A landscape with many valleys, sampled at points; each row gives a point and its height.
A ball rolls from a point to the lowest of its 4 nearest points, and stops where none of them is lower. Distance is the straight distance between rows; heights are no part of it.
z595 h=24.3: 14  -18  20  -7  -14  -32  -3  8  -13  -13  33  27  -29  11  -40  -16  -47  -7  12  -46  -12  -26  -31  14  -9  -55  -63  9
z205 h=54.2: -30  -6  10  -17  -2  46  18  4  -2  2  -5  -21  8  -2  -7  -4  22  -2  -8  -3  -12  -8  -2  1  4  -23  -7  1
z487 h=48.3: -12  -26  17  -55  -41  60  34  -27  -26  -1  11  -18  -26  -6  -59  -39  -8  -31  -7  -27  -36  -26  -10  -32  37  -27  -7  9
z101 h=24.6: 8  -6  6  4  -8  -29  7  19  -13  -14  -4  9  -12  -1  -17  -6  -15  0  14  -19  -5  -4  -14  -5  2  0  -2  7
z406 h=44.7: 44  9  -13  37  -5  -69  -36  17  -6  3  -8  -2  13  2  47  39  -8  19  -8  29  41  19  5  -7  -18  36  20  -5
z956 h=32.2: 44  -10  -6  14  22  -54  -33  36  -8  -14  -5  10  12  17  32  38  -12  25  -7  -1  16  20  -22  3  -20  -6  -28  -2
z484 h=53.4: -19  -11  10  -21  -12  33  22  5  -15  -5  -4  -15  -5  -6  -28  -17  3  -13  -1  -14  -21  -11  11  -21  12  -8  -1  -1
z10 h=53.6: -33  -16  17  -28  -9  87  31  -12  -6  15  9  -35  -4  4  -28  -35  -2  -24  -37  12  -31  -12  -18  11  12  -63  -28  9
z588 h=25.8: -4  -12  21  -3  -5  3  15  22  9  -9  3  11  -15  6  -29  -17  -32  -5  2  -24  -27  -17  -13  33  -11  -52  -54  25
z369 h=53.2: -14  -3  12  -21  -26  33  18  -7  -6  -3  -2  -14  -2  -15  -19  -14  9  -14  -8  -6  -16  -11  19  -21  19  0  17  -5
z584 h=40.1: -28  11  -10  -1  21  32  7  -6  15  10  -7  -18  24  -9  21  4  27  6  -3  15  2  4  18  4  0  11  14  -9
z328 h=38.3: -29  12  -5  5  32  16  4  8  21  8  -17  -17  21  14  24  10  15  20  -3  15  -4  8  8  16  -9  11  9  0
z617 h=59.4: -20  10  -25  2  31  43  -15  -34  36  23  3  -15  24  -12  30  13  47  0  -14  24  17  25  30  18  -1  44  31  -25
z313 h=42.8: -30  11  -14  18  44  18  -2  3  23  9  -16  -6  23  5  37  10  23  19  -7  20  10  8  14  14  -5  21  15  -8
z974 h=35.8: -6  7  -1  14  8  -14  8  15  1  -6  -10  4  4  -3  12  5  1  0  2  8  7  4  -2  0  2  27  19  8
z569 h=63.7: -32  -11  -1  -29  6  78  20  -27  -6  12  6  -33  6  -7  -12  -11  19  -10  -23  6  -15  7  -13  -8  15  -21  3  -5
z404 h=45.8: -26  32  -14  19  28  12  -2  -7  29  12  -1  -5  22  -4  38  10  21  12  4  32  21  18  26  16  -5  42  35  -13
z615 h=27.5: 13  10  3  18  -20  -39  5  16  1  -1  0  13  -12  -2  6  16  -7  -3  10  14  14  -5  7  -7  7  30  34  2
z703 h=50.3: -18  22  -12  16  11  17  0  -24  27  17  -4  -10  20  -15  30  8  30  4  2  31  20  13  27  0  10  36  41  -13
z762 h=31.7: -1  -5  10  -6  -14  -16  12  17  -19  -18  -10  14  -24  -6  -33  -12  -14  -18  23  -29  -20  -12  -2  -16  12  -8  -10  8
z966 h=52.8: -28  -13  18  -24  0  71  19  5  1  11  -6  -26  3  3  -13  -21  0  -10  -27  4  -25  -11  -6  20  -2  -53  -29  5
z458 h=19.9: 5  1  6  2  -19  -36  -1  14  -15  -18  3  33  -25  3  -28  -4  -20  -12  16  -17  -13  -14  -9  -15  7  6  2  2
z528 h=21.6: 32  -4  -11  17  2  -55  -19  26  -13  -14  -5  16  -3  10  11  17  -15  9  -3  8  18  13  -13  -7  -8  23  6  -1
z379 h=48.4: -16  11  0  -10  -1  33  14  -9  2  7  1  -18  15  -14  -2  -4  17  -9  -3  8  -2  0  18  -15  10  9  26  -11
z182 h=10.2: 3  -12  14  -8  -21  -26  -5  -1  -25  -11  19  27  -33  8  -50  -21  -35  -17  35  -54  -25  -31  -26  -11  10  -34  -44  11
z848 h=51.1: -27  7  -30  26  48  24  -23  -34  44  27  -16  -7  23  3  50  12  43  20  -13  27  15  28  32  34  -17  54  27  -20
z46 h=34.9: 18  -10  9  -1  19  -30  -3  25  -5  -6  -9  5  5  16  13  11  -20  21  -7  -9  -1  9  -19  18  -11  -20  -41  17
z739 h=26.0: -2  -15  19  -12  -16  -10  12  17  -13  -18  -1  14  -21  -4  -39  -15  -23  -9  11  -37  -32  -20  -5  -5  2  -29  -31  12
z308 h=51.0: -9  17  -3  -5  -24  33  17  -31  2  2  5  -10  14  -23  -1  -8  24  -12  -1  21  8  5  24  -10  15  19  37  -15
z123 h=55.7: -20  3  2  12  29  9  6  18  12  4  -13  -4  17  11  20  3  3  19  -1  9  -6  8  -13  23  -15  -4  -15  18
z333 h=15.2: -2  -7  11  -4  -20  -27  1  5  -17  -15  8  24  -31  7  -48  -18  -29  -12  21  -47  -20  -24  -17  -18  1  -19  -24  10
z680 h=57.2: 7  38  -22  -3  -21  36  -4  -63  21  18  -1  -9  21  -21  15  9  47  -8  19  43  29  17  32  2  6  39  61  -21
z946 h=14.7: -10  8  -10  22  47  -12  -17  8  14  8  -11  -2  21  14  52  11  8  29  -5  20  18  22  -4  13  -16  25  15  8
z759 h=50.4: -26  16  -16  13  38  21  -5  -5  29  12  -12  -12  23  3  30  13  26  19  -2  14  8  10  24  18  -10  35  22  -10
z84 h=50.1: -22  12  -10  -10  5  45  2  -30  20  11  6  -21  17  -14  3  -3  34  -4  -14  18  7  9  13  -3  15  21  29  -20
z862 h=39.4: 25  -12  11  -9  -11  -47  -27  -11  -25  -13  42  39  -24  13  -35  -1  -39  1  14  -56  -4  -34  -34  -10  -13  -51  -49  -1
z325 h=61.1: -15  -11  15  -8  -8  16  22  8  -4  -9  -13  -6  -7  -4  -21  -14  -8  -8  7  -20  -25  -10  9  -15  6  -14  -8  4
z375 h=46.1: 1  32  -11  28  -3  -9  -3  -18  20  12  -8  5  13  -14  35  18  30  9  16  36  30  10  20  12  8  47  49  -1
z577 h=14.9: -4  -8  5  1  7  -4  7  23  -1  -5  -12  6  3  4  0  1  -6  4  5  -7  -3  -5  -13  8  1  -6  -10  10
z361 h=29.6: 25  -11  -3  -4  4  -46  -7  22  -19  -16  2  25  -9  8  -21  -3  -21  3  9  -25  0  0  -27  -9  -4  -20  -32  13
z529 h=35.6: 2  19  0  15  -16  -17  8  0  4  5  -10  5  1  -9  8  11  10  -3  10  23  14  -2  25  -10  8  30  38  1
z307 h=51.3: -4  7  12  -21  -33  18  19  -7  -11  -9  1  -7  -12  -21  -31  -13  -1  -26  1  -11  -13  -14  24  -32  22  7  25  -6
z820 h=15.8: 6  -22  19  -9  1  -11  10  19  2  -15  20  16  -21  5  -28  -21  -39  -6  -13  -30  -22  -19  -28  35  -12  -57  -65  24
z344 h=59.5: -5  33  -20  16  -12  18  -2  -49  30  26  -1  -11  19  -24  29  16  49  2  21  38  30  23  41  12  6  44  50  -18
z792 h=18.6: -12  7  4  8  4  7  11  8  4  -4  -15  -4  7  -9  9  9  3  -2  6  13  1  -1  15  -1  8  22  28  0
z296 h=34.4: -26  8  -7  11  45  11  -5  8  19  4  -15  -12  22  15  36  3  14  31  -9  13  12  17  7  26  -17  15  2  6
z373 h=36.4: 28  -4  -10  13  30  -50  -32  35  -4  -2  -13  -7  24  26  51  34  -6  33  -13  6  21  31  -14  13  -21  -2  -18  9
z219 h=55.9: -19  -13  0  -36  -13  64  24  -24  -17  4  7  -23  2  -14  -26  -30  10  -19  -16  0  -15  -9  -7  -17  27  -11  16  -7
z536 h=53.8: -27  -13  9  -22  -11  59  22  -2  -6  6  3  -27  7  -2  -21  -15  11  -11  -12  0  -21  -9  -1  -8  14  -28  -11  -2
z789 h=38.1: -7  -17  26  -15  -11  13  21  19  1  -11  7  2  -25  2  -41  -23  -27  -10  3  -32  -32  -25  -8  9  -7  -53  -52  23
z955 h=50.2: -19  3  -36  -3  44  57  -28  -42  29  31  -9  -18  21  5  24  1  48  8  -19  21  4  38  20  23  -11  40  21  -33
z926 h=38.6: -7  -20  29  -6  -2  30  20  27  14  -7  1  -3  -17  4  -28  -25  -27  -10  -13  -17  -33  -18  -4  30  -8  -61  -55  20
z469 h=51.4: -28  9  -24  4  39  59  -19  -30  32  20  -3  -20  20  4  29  6  48  4  -17  26  10  30  28  21  -5  37  26  -23
z775 h=30.4: 36  -13  -1  4  -7  -53  -31  8  -30  -17  24  29  -22  10  -20  5  -29  1  15  -48  0  -10  -31  -21  -17  -24  -40  3
z413 h=11.3: 18  -4  -1  0  -13  -50  -9  12  -21  -10  3  26  -16  2  -19  0  -26  -8  10  -14  -3  -3  -13  -15  -4  7  0  3
z459 h=57.5: -7  -7  12  -2  13  -3  12  23  6  -5  -7  0  -1  9  -4  -10  -19  7  -6  -9  -17  -8  -18  33  -18  -37  -39  27
z312 h=35.2: 10  -2  7  -3  5  -34  0  25  -11  -13  -3  15  -5  9  -8  5  -19  0  3  -11  0  4  -16  -7  3  1  -13  14
z552 h=21.5: 14  -20  14  -5  11  -8  9  25  1  -12  12  17  -10  11  -12  -3  -31  8  -6  -13  -10  -4  -26  32  -15  -41  -54  24
z473 h=55.8: -17  -16  13  -43  -38  58  29  -29  -20  0  11  -16  -12  -16  -42  -35  -5  -29  -13  -15  -20  -19  -2  -28  34  -7  15  0
z211 h=67.6: 51  13  -12  40  -25  -76  -35  -8  -19  11  -14  20  -1  4  35  45  5  17  22  53  44  15  4  -16  -12  43  37  2
z303 h=56.8: -8  25  -28  21  10  26  -9  -30  36  19  -2  -8  22  -16  31  9  41  4  2  32  27  17  31  15  2  41  42  -16
z150 h=49.5: 54  6  -16  32  -11  -78  -36  13  -11  -1  -9  19  -2  -3  32  35  -10  10  5  30  26  12  -1  -13  -11  38  27  1
z800 h=38.2: -16  -22  16  -38  -25  54  29  -11  -16  5  7  -26  -16  -6  -54  -28  -5  -24  -5  -23  -33  -21  -7  -19  28  -27  -9  1
z253 h=50.5: -7  24  -6  12  -8  20  5  -22  21  9  -9  -6  9  -20  16  10  29  -8  10  30  20  6  35  2  11  37  46  -18
z13 h=47.0: -23  3  6  -2  17  27  10  13  5  -3  -11  -20  12  -6  1  1  9  9  -3  4  -10  -1  7  0  2  -5  5  6
z70 h=40.8: 42  -10  -7  7  1  -65  -31  24  -18  -21  2  13  0  11  2  21  -18  10  -2  -13  14  5  -19  -15  -16  -6  -20  -12
z24 h=51.2: 50  1  -20  34  -1  -76  -43  19  -4  0  -6  7  14  8  47  41  -6  16  -8  23  39  16  -1  -10  -12  29  13  -12
z506 h=48.7: -19  24  -7  7  6  27  6  -19  17  10  -1  -11  15  -14  16  9  26  -6  3  23  15  4  30  2  9  27  41  -18
z53 h=52.0: -27  -4  7  -2  18  29  9  16  10  3  -15  -16  9  9  11  -4  9  14  -7  1  -13  1  4  21  -14  -19  -14  13
z132 h=24.7: 6  -14  7  -6  -6  -22  6  10  -9  -17  4  22  -14  9  -32  -14  -28  -3  16  -36  -22  -15  -21  11  -3  -34  -45  20
z125 h=23.0: 17  -16  3  -3  0  -31  -2  10  -6  -12  3  17  -6  9  -17  -6  -23  3  3  -23  -10  -7  -23  9  -11  -25  -42  22
z366 h=29.7: 4  -14  24  -9  -12  -5  16  12  -8  -15  16  21  -28  6  -45  -23  -36  -15  14  -44  -30  -23  -18  18  2  -51  -58  20
z244 h=47.5: 22  27  -10  37  -14  -50  -11  -8  4  14  -13  10  6  -1  38  24  16  12  22  54  40  17  5  2  1  47  42  3
z122 h=60.3: -32  -6  7  -18  8  76  13  -18  -1  16  0  -35  19  6  -12  -13  20  -3  -20  12  -13  3  -1  4  3  -34  -9  0
z301 h=48.9: -14  -16  10  -33  -21  53  24  -14  -14  5  4  -28  -5  -8  -32  -19  2  -20  -7  -13  -23  -8  -2  -30  22  -17  2  -1
z649 h=30.2: 27  -2  3  -4  -17  -60  -37  -5  -24  -19  36  35  -29  5  -33  -2  -41  -12  14  -54  3  -26  -35  -39  -16  -25  -19  -12
z195 h=44.3: 3  31  2  7  -33  -3  10  -15  1  2  -9  4  -2  -22  6  14  16  -12  22  27  16  -7  27  -12  10  27  53  -5
z72 h=57.4: 5  37  -4  24  -27  -26  6  -25  7  18  -11  2  3  -14  24  29  29  6  26  39  28  6  31  1  7  44  58  -4
z922 h=54.1: -4  6  -7  5  24  -19  3  22  0  -3  -16  3  11  9  18  14  -8  20  3  6  6  16  -6  5  -5  14  1  13
z714 h=17.6: 7  -11  -2  -3  -13  -44  -8  2  -28  -21  10  27  -27  2  -37  -12  -30  -13  18  -39  -14  -19  -25  -15  -2  -23  -23  2
z645 h=41.1: -24  10  -8  1  37  41  -1  -10  20  16  -10  -19  21  2  23  8  32  10  -8  13  1  18  13  14  -2  12  10  -12
z622 h=58.7: -6  -10  14  -39  -34  49  26  -26  -18  -3  12  -8  -14  -23  -32  -31  7  -28  -3  -6  -20  -9  9  -26  29  -5  23  -8
z326 h=61.8: 0  24  -31  1  2  42  -15  -73  35  33  -1  -11  21  -15  29  10  52  -3  3  45  28  39  39  14  4  55  47  -25
z357 h=10.8: 51  -4  -14  17  -16  -70  -30  15  -16  -9  2  29  -13  0  7  17  -19  2  7  9  24  7  -3  -20  -14  20  12  -6
z36 h=39.5: 11  7  -16  19  42  -36  -17  18  10  1  -14  0  20  18  57  19  7  35  -9  25  22  27  -10  8  -12  35  9  8
z498 h=30.5: 35  -12  -1  6  12  -46  -14  28  -14  -12  3  9  3  14  9  20  -12  21  -8  -18  2  7  -25  15  -20  -17  -42  6
z548 h=19.5: 25  -23  7  -4  -1  -38  -4  17  -16  -16  17  19  -16  15  -20  -4  -28  7  -4  -32  -5  -13  -24  21  -16  -44  -61  16
z364 h=19.8: 14  -20  17  -3  0  -20  8  18  -12  -13  11  24  -19  10  -22  -18  -28  1  6  -32  -18  -12  -27  23  -10  -40  -59  23
z634 h=32.9: -21  16  -20  21  59  -2  -11  -3  25  17  -14  -3  19  13  53  7  19  28  -8  26  21  23  3  23  -21  41  22  -2
z932 h=60.8: -17  -6  -6  -33  -17  60  18  -29  -10  6  11  -13  7  -15  -19  -15  17  -18  -14  7  -12  -1  3  -16  33  10  28  -12
z226 h=47.8: -24  13  -31  -8  32  60  -8  -39  26  19  -6  -22  23  -1  16  -6  42  -9  -16  24  6  24  17  7  3  34  25  -22
z371 h=59.9: 7  33  -30  -3  -15  38  -18  -82  22  21  -11  -14  19  -19  23  11  54  -8  29  48  30  33  36  10  13  51  53  -19
z875 h=45.9: -26  -28  15  -47  -25  69  29  -22  -18  2  8  -24  -8  -2  -40  -34  -3  -23  -13  -11  -28  -16  -17  -19  29  -34  -11  11
z665 h=14.5: -14  -20  27  -17  -23  26  17  1  -9  -14  -2  -2  -28  2  -53  -24  -20  -25  18  -43  -42  -23  -1  -12  6  -51  -41  12
z727 h=63.6: -4  5  5  -32  -28  57  20  -41  -8  2  14  -10  1  -27  -20  -20  11  -26  -8  18  3  -3  4  -21  30  12  43  -14
z558 h=57.0: -12  -15  19  -23  -19  13  21  9  -13  -12  -2  -1  -23  2  -43  -18  -8  -21  16  -41  -29  -20  6  -24  14  -22  -15  2
z47 h=43.5: -35  14  -16  -1  45  57  -11  -26  23  19  -9  -15  22  8  24  1  45  5  -17  17  -3  22  17  16  -11  24  14  -23
z903 h=29.3: 19  19  -14  42  12  -56  -22  4  11  13  -7  7  15  3  53  23  8  24  -5  45  42  23  0  3  -10  44  33  3
z127 h=24.4: 28  -9  1  4  -17  -55  -28  3  -26  -19  22  39  -26  4  -25  -1  -34  -1  17  -35  8  -19  -29  -21  -4  -16  -17  -1
z972 h=17.9: 23  2  -7  13  -11  -49  -9  20  -9  -12  -1  20  -10  4  -1  7  -12  0  5  -1  8  4  -9  -14  4  25  14  -1
z539 h=22.4: 12  3  -4  13  -8  -40  -1  18  -2  -7  -5  23  -1  -4  12  10  -14  -4  1  11  11  3  -2  -14  4  25  18  10
z135 h=36.0: -3  -9  12  0  -9  -20  12  22  -13  -19  -8  19  -11  4  -22  -10  -22  -5  15  -25  -13  -14  -14  0  6  -10  -20  14
z105 h=53.3: 41  14  -9  32  -18  -61  -18  6  -9  -2  -9  18  -5  -2  26  24  -9  1  14  36  32  7  5  -6  -9  33  34  5
z97 h=70.0: -16  -11  9  -14  1  23  17  21  4  -5  -11  -19  -2  9  -12  -1  -4  6  3  -8  -25  -12  1  12  -4  -31  -25  14
z880 h=53.1: -12  -1  3  8  20  1  16  24  3  -5  -15  -7  13  15  13  -2  -4  15  6  1  -3  7  -14  17  -16  -12  -9  18
z876 h=42.9: -28  16  -22  24  47  16  -16  -10  36  24  -13  -1  19  2  50  12  29  25  0  31  15  23  24  26  -18  47  30  -13
z75 h=26.7: 25  1  -10  13  18  -47  -21  31  -4  -1  -6  6  8  12  37  18  -7  21  -11  15  23  16  -15  -1  -9  22  -2  4
z332 h=51.5: -10  13  -20  -12  7  49  -10  -47  17  19  5  -13  15  -16  14  -6  36  -7  -12  27  20  15  24  4  12  35  42  -22
z160 h=13.7: 19  15  -17  28  18  -52  -21  13  5  6  -7  3  15  9  52  24  -8  20  -8  27  29  26  -1  8  -7  35  20  -3
z88 h=41.2: -37  2  1  -1  33  50  2  -8  17  14  -15  -30  21  8  16  2  29  10  -11  11  -6  13  8  19  -10  -1  1  -2
z758 h=24.9: -18  23  -15  27  35  -13  -8  -1  28  14  -9  0  17  1  49  12  14  22  -1  32  22  14  16  19  -9  45  32  -6
z865 h=43.8: -12  -10  12  -27  -26  26  29  -4  -16  -7  -2  -10  -13  -9  -37  -18  2  -21  -1  -21  -22  -16  11  -33  25  -6  7  -7
z314 h=43.7: 13  19  -6  26  -19  -42  -4  1  5  8  -8  5  5  -5  29  22  14  6  17  32  32  8  6  2  -1  39  46  4
z732 h=82.2: -8  -9  24  -21  -39  13  14  -9  -21  -10  4  -7  -33  3  -63  -27  -16  -28  13  -45  -36  -24  9  -34  17  -26  -22  -1
z414 h=27.9: 22  -25  16  -13  10  -24  -5  21  -4  -14  51  27  -20  13  -31  -16  -47  -3  -28  -45  -18  -26  -37  38  -25  -66  -82  12
z171 h=36.5: 22  -9  4  -14  -18  -62  -27  -8  -29  -16  41  37  -31  15  -42  -9  -47  -5  22  -63  -9  -32  -42  -28  -9  -37  -31  -4
z346 h=33.1: 38  -7  -12  17  23  -58  -29  32  -4  -7  -9  3  20  21  53  39  -7  24  -19  11  24  19  -10  1  -20  15  -5  -3
z835 h=64.2: -13  24  -19  29  21  16  -12  -32  39  23  -2  -9  23  -9  47  16  41  7  3  37  27  24  37  25  -7  51  41  -20
z311 h=33.3: 1  19  -14  24  13  -29  3  13  12  2  -8  7  9  -2  35  14  1  14  8  31  25  18  8  3  1  32  35  3
z783 h=55.4: -19  -6  8  -28  -12  57  21  -15  -5  5  -5  -31  8  -10  -26  -12  9  -12  -15  -1  -17  -7  4  -23  18  -10  10  -5
z206 h=32.3: 34  -23  0  -2  -4  -50  -17  1  -23  -11  35  26  -22  13  -29  0  -28  -2  10  -48  -6  -20  -37  -1  -11  -43  -59  0
z513 h=36.6: 5  10  1  8  -24  -25  10  10  -6  -12  -5  20  -17  -20  -12  -2  -9  -11  14  1  -8  -11  11  -18  13  20  25  0
z723 h=34.2: 23  -4  2  0  26  -32  -5  22  -15  -12  -6  5  4  15  18  18  -12  23  -3  -3  -3  17  -22  11  -11  -7  -25  18
z73 h=30.1: 43  -2  -9  20  -21  -70  -37  11  -22  -9  10  38  -18  -1  -7  17  -26  -3  8  -7  20  -8  -12  -33  -17  9  5  -18
z576 h=44.5: -23  17  -21  10  20  26  -1  -13  27  13  -9  -13  17  -9  31  10  37  5  -5  20  16  11  23  6  -1  29  30  -24
z57 h=56.6: -16  -21  21  -17  -15  38  18  10  -3  -2  -10  -14  -9  4  -28  -16  -8  -11  -1  -13  -33  -15  2  6  11  -41  -32  16
z632 h=5.5: -13  -16  21  -28  -28  40  32  -6  -13  -7  0  -18  -23  -2  -45  -26  -4  -19  6  -26  -25  -17  3  -24  30  -30  -14  -2
z56 h=60.4: -10  12  -27  17  38  37  -26  -39  46  30  -8  -10  13  -10  44  7  52  7  -5  38  20  34  37  30  -11  55  37  -37
z461 h=39.6: -21  -1  2  -6  2  22  16  12  6  -1  -14  -11  4  -7  -5  0  4  -3  -1  -4  -9  -3  12  -10  8  2  14  -2
z606 h=55.5: -11  -27  26  -27  -17  53  23  6  -1  -2  2  -17  -11  4  -37  -26  -13  -17  -6  -25  -36  -23  4  3  7  -60  -42  12
z488 h=42.1: 13  -11  12  -14  -24  -57  -29  -14  -24  -18  47  34  -37  13  -45  -5  -58  -11  21  -70  -9  -43  -46  -25  -8  -56  -40  -1
z600 h=53.5: 49  -2  -18  26  -2  -68  -43  30  -7  -7  -7  8  9  7  38  37  -8  11  -8  16  35  15  2  -14  -21  26  3  -12
z441 h=4.3: 2  23  -18  35  24  -30  -6  4  25  11  -9  9  15  0  57  15  10  18  5  41  30  17  10  10  -7  50  34  2
z580 h=19.0: 38  2  -8  14  -20  -62  -15  11  -19  -8  5  30  -22  -3  -16  -1  -19  -13  16  1  7  -2  -2  -23  -2  16  14  -6
z64 h=27.0: -3  28  -12  39  4  -27  1  -5  10  8  -8  1  12  -3  45  16  13  14  9  38  33  14  13  16  -1  52  43  6
z594 h=7.1: -19  20  -2  15  14  0  8  13  13  3  -14  -3  20  -3  26  6  7  9  2  14  7  9  10  3  2  26  20  1
z422 h=53.0: -23  -19  18  -25  -8  68  25  -1  -5  10  -2  -35  1  -3  -26  -24  3  -6  -26  -4  -33  -9  -11  3  12  -48  -19  6
z8 h=22.7: 34  -26  17  -1  6  -38  -9  19  -10  -6  35  21  -11  16  -15  0  -34  8  -18  -35  -4  -15  -32  27  -25  -55  -77  7
z795 h=40.9: -16  -20  24  -28  -22  59  29  -9  -16  6  1  -27  -11  5  -32  -27  -1  -19  -6  -12  -23  -16  -5  -10  20  -38  -24  6
z807 h=57.3: -5  -4  12  -1  17  -10  8  27  5  -8  -7  6  0  8  -2  -1  -11  12  4  -9  -9  6  -20  24  -11  -16  -30  21
z104 h=50.6: -32  1  -18  -16  21  66  4  -30  11  18  -2  -28  23  -3  1  -5  32  -5  -21  16  -2  19  6  1  9  8  22  -14
z179 h=56.9: -2  -14  14  -3  8  1  12  24  -8  -10  -8  1  -5  7  -11  -8  -13  7  9  -18  -10  -2  -11  9  -1  -27  -30  18
z492 h=51.9: -21  -17  27  -18  -3  70  17  10  10  7  1  -29  1  7  -17  -30  -9  -13  -39  0  -31  -14  -6  24  -4  -62  -31  16
z272 h=44.0: 33  5  -16  25  26  -63  -42  29  0  -3  -17  -5  17  17  65  37  -5  33  -20  14  33  28  -8  0  -25  25  -5  -11
z721 h=52.1: -8  12  3  -23  -24  35  22  -16  -4  2  3  -15  8  -23  -18  -12  14  -16  -6  12  -2  -10  20  -22  23  1  38  -15
z756 h=57.6: -8  10  1  -4  -29  13  17  -5  -4  -6  -8  -4  2  -20  -13  -3  9  -11  4  10  -4  -6  25  -22  17  14  36  -3
z245 h=15.9: 17  -20  12  -9  7  -18  3  26  -10  -13  14  13  -17  16  -15  -9  -26  4  -4  -28  -8  -9  -25  21  -15  -43  -56  23
z603 h=39.3: 47  -12  -10  0  -4  -64  -37  19  -21  -15  14  24  -5  5  -6  14  -22  4  8  -25  13  -4  -20  -18  -17  0  -18  -13
z65 h=58.5: -31  -5  8  -6  18  62  16  -6  3  16  -6  -22  11  6  -1  -9  24  2  -16  4  -15  -1  -3  12  -3  -31  -11  2
z511 h=52.4: -15  -3  11  -8  -12  22  15  10  -9  -7  -10  -12  -2  -6  -13  -7  -1  -5  7  -16  -13  -10  13  -16  14  -3  -1  -1
z599 h=41.9: -5  -2  21  -7  -34  -6  15  4  -15  -14  -4  13  -32  -10  -46  -19  -15  -26  17  -28  -31  -25  12  -33  18  -8  3  -1
z133 h=33.5: 35  3  -15  25  5  -64  -22  20  -5  -2  -6  13  9  4  34  21  -9  18  -2  25  28  14  -10  -8  -11  37  17  4
z814 h=41.0: 36  11  -21  41  16  -67  -39  19  3  6  -9  10  21  7  67  38  -1  23  -16  31  44  29  0  -6  -13  40  22  -9
z337 h=47.7: -21  -16  15  -26  -14  49  24  0  -14  3  -5  -20  -2  -7  -27  -20  -2  -12  -5  -15  -28  -12  0  -5  12  -36  -13  5
z293 h=15.5: 24  -26  12  -8  -2  -41  -15  5  -9  -2  62  23  -24  13  -36  -7  -42  -1  -11  -53  -8  -32  -38  15  -21  -70  -71  4
z831 h=48.1: -14  -24  28  -16  -14  56  22  18  6  -6  2  -18  -16  -3  -33  -32  -25  -13  -28  -18  -33  -30  -3  15  -1  -67  -47  11
z305 h=28.2: 28  -25  4  5  9  -28  -6  14  -10  -18  5  10  -2  13  -2  6  -20  15  -2  -14  -1  0  -24  21  -17  -33  -54  19
z183 h=53.7: 4  35  -4  0  -27  14  8  -42  8  13  0  -14  9  -20  19  7  35  -5  19  36  18  5  41  -6  14  36  52  -17
z124 h=28.5: -19  17  -9  17  5  -6  6  11  13  1  -4  -3  12  -13  21  10  11  1  3  21  10  6  14  0  5  37  28  -4
z653 h=52.9: 1  27  -9  -4  -31  27  11  -31  6  7  5  -7  9  -26  11  1  28  -11  -3  32  16  0  29  -12  22  30  49  -17
z664 h=36.7: -10  -9  24  -15  -29  -8  14  -4  -12  -16  8  17  -39  4  -52  -24  -26  -29  26  -56  -38  -34  -4  -25  8  -37  -30  6

For each start below, name the point where the ball stops.
z723 -> z245
z727 -> z594
z122 -> z632
z932 -> z594
z569 -> z632
z97 -> z594
z205 -> z594
z966 -> z820
z226 -> z946
z469 -> z946
z955 -> z946

Call two points neighbours if one is among the 4 nearest of the other. Go from one point of each pair to the other, from neighbour to neighbour, staying as low as possible. Name the highest point that can't be avoided.
z946 / z577 -> z312
z160 / z632 -> z865
z665 / z245 -> z664
z413 / z946 -> z903
z357 / z594 -> z311
z441 / z946 -> z758
z160 / z413 -> z75
z245 / z293 -> z8
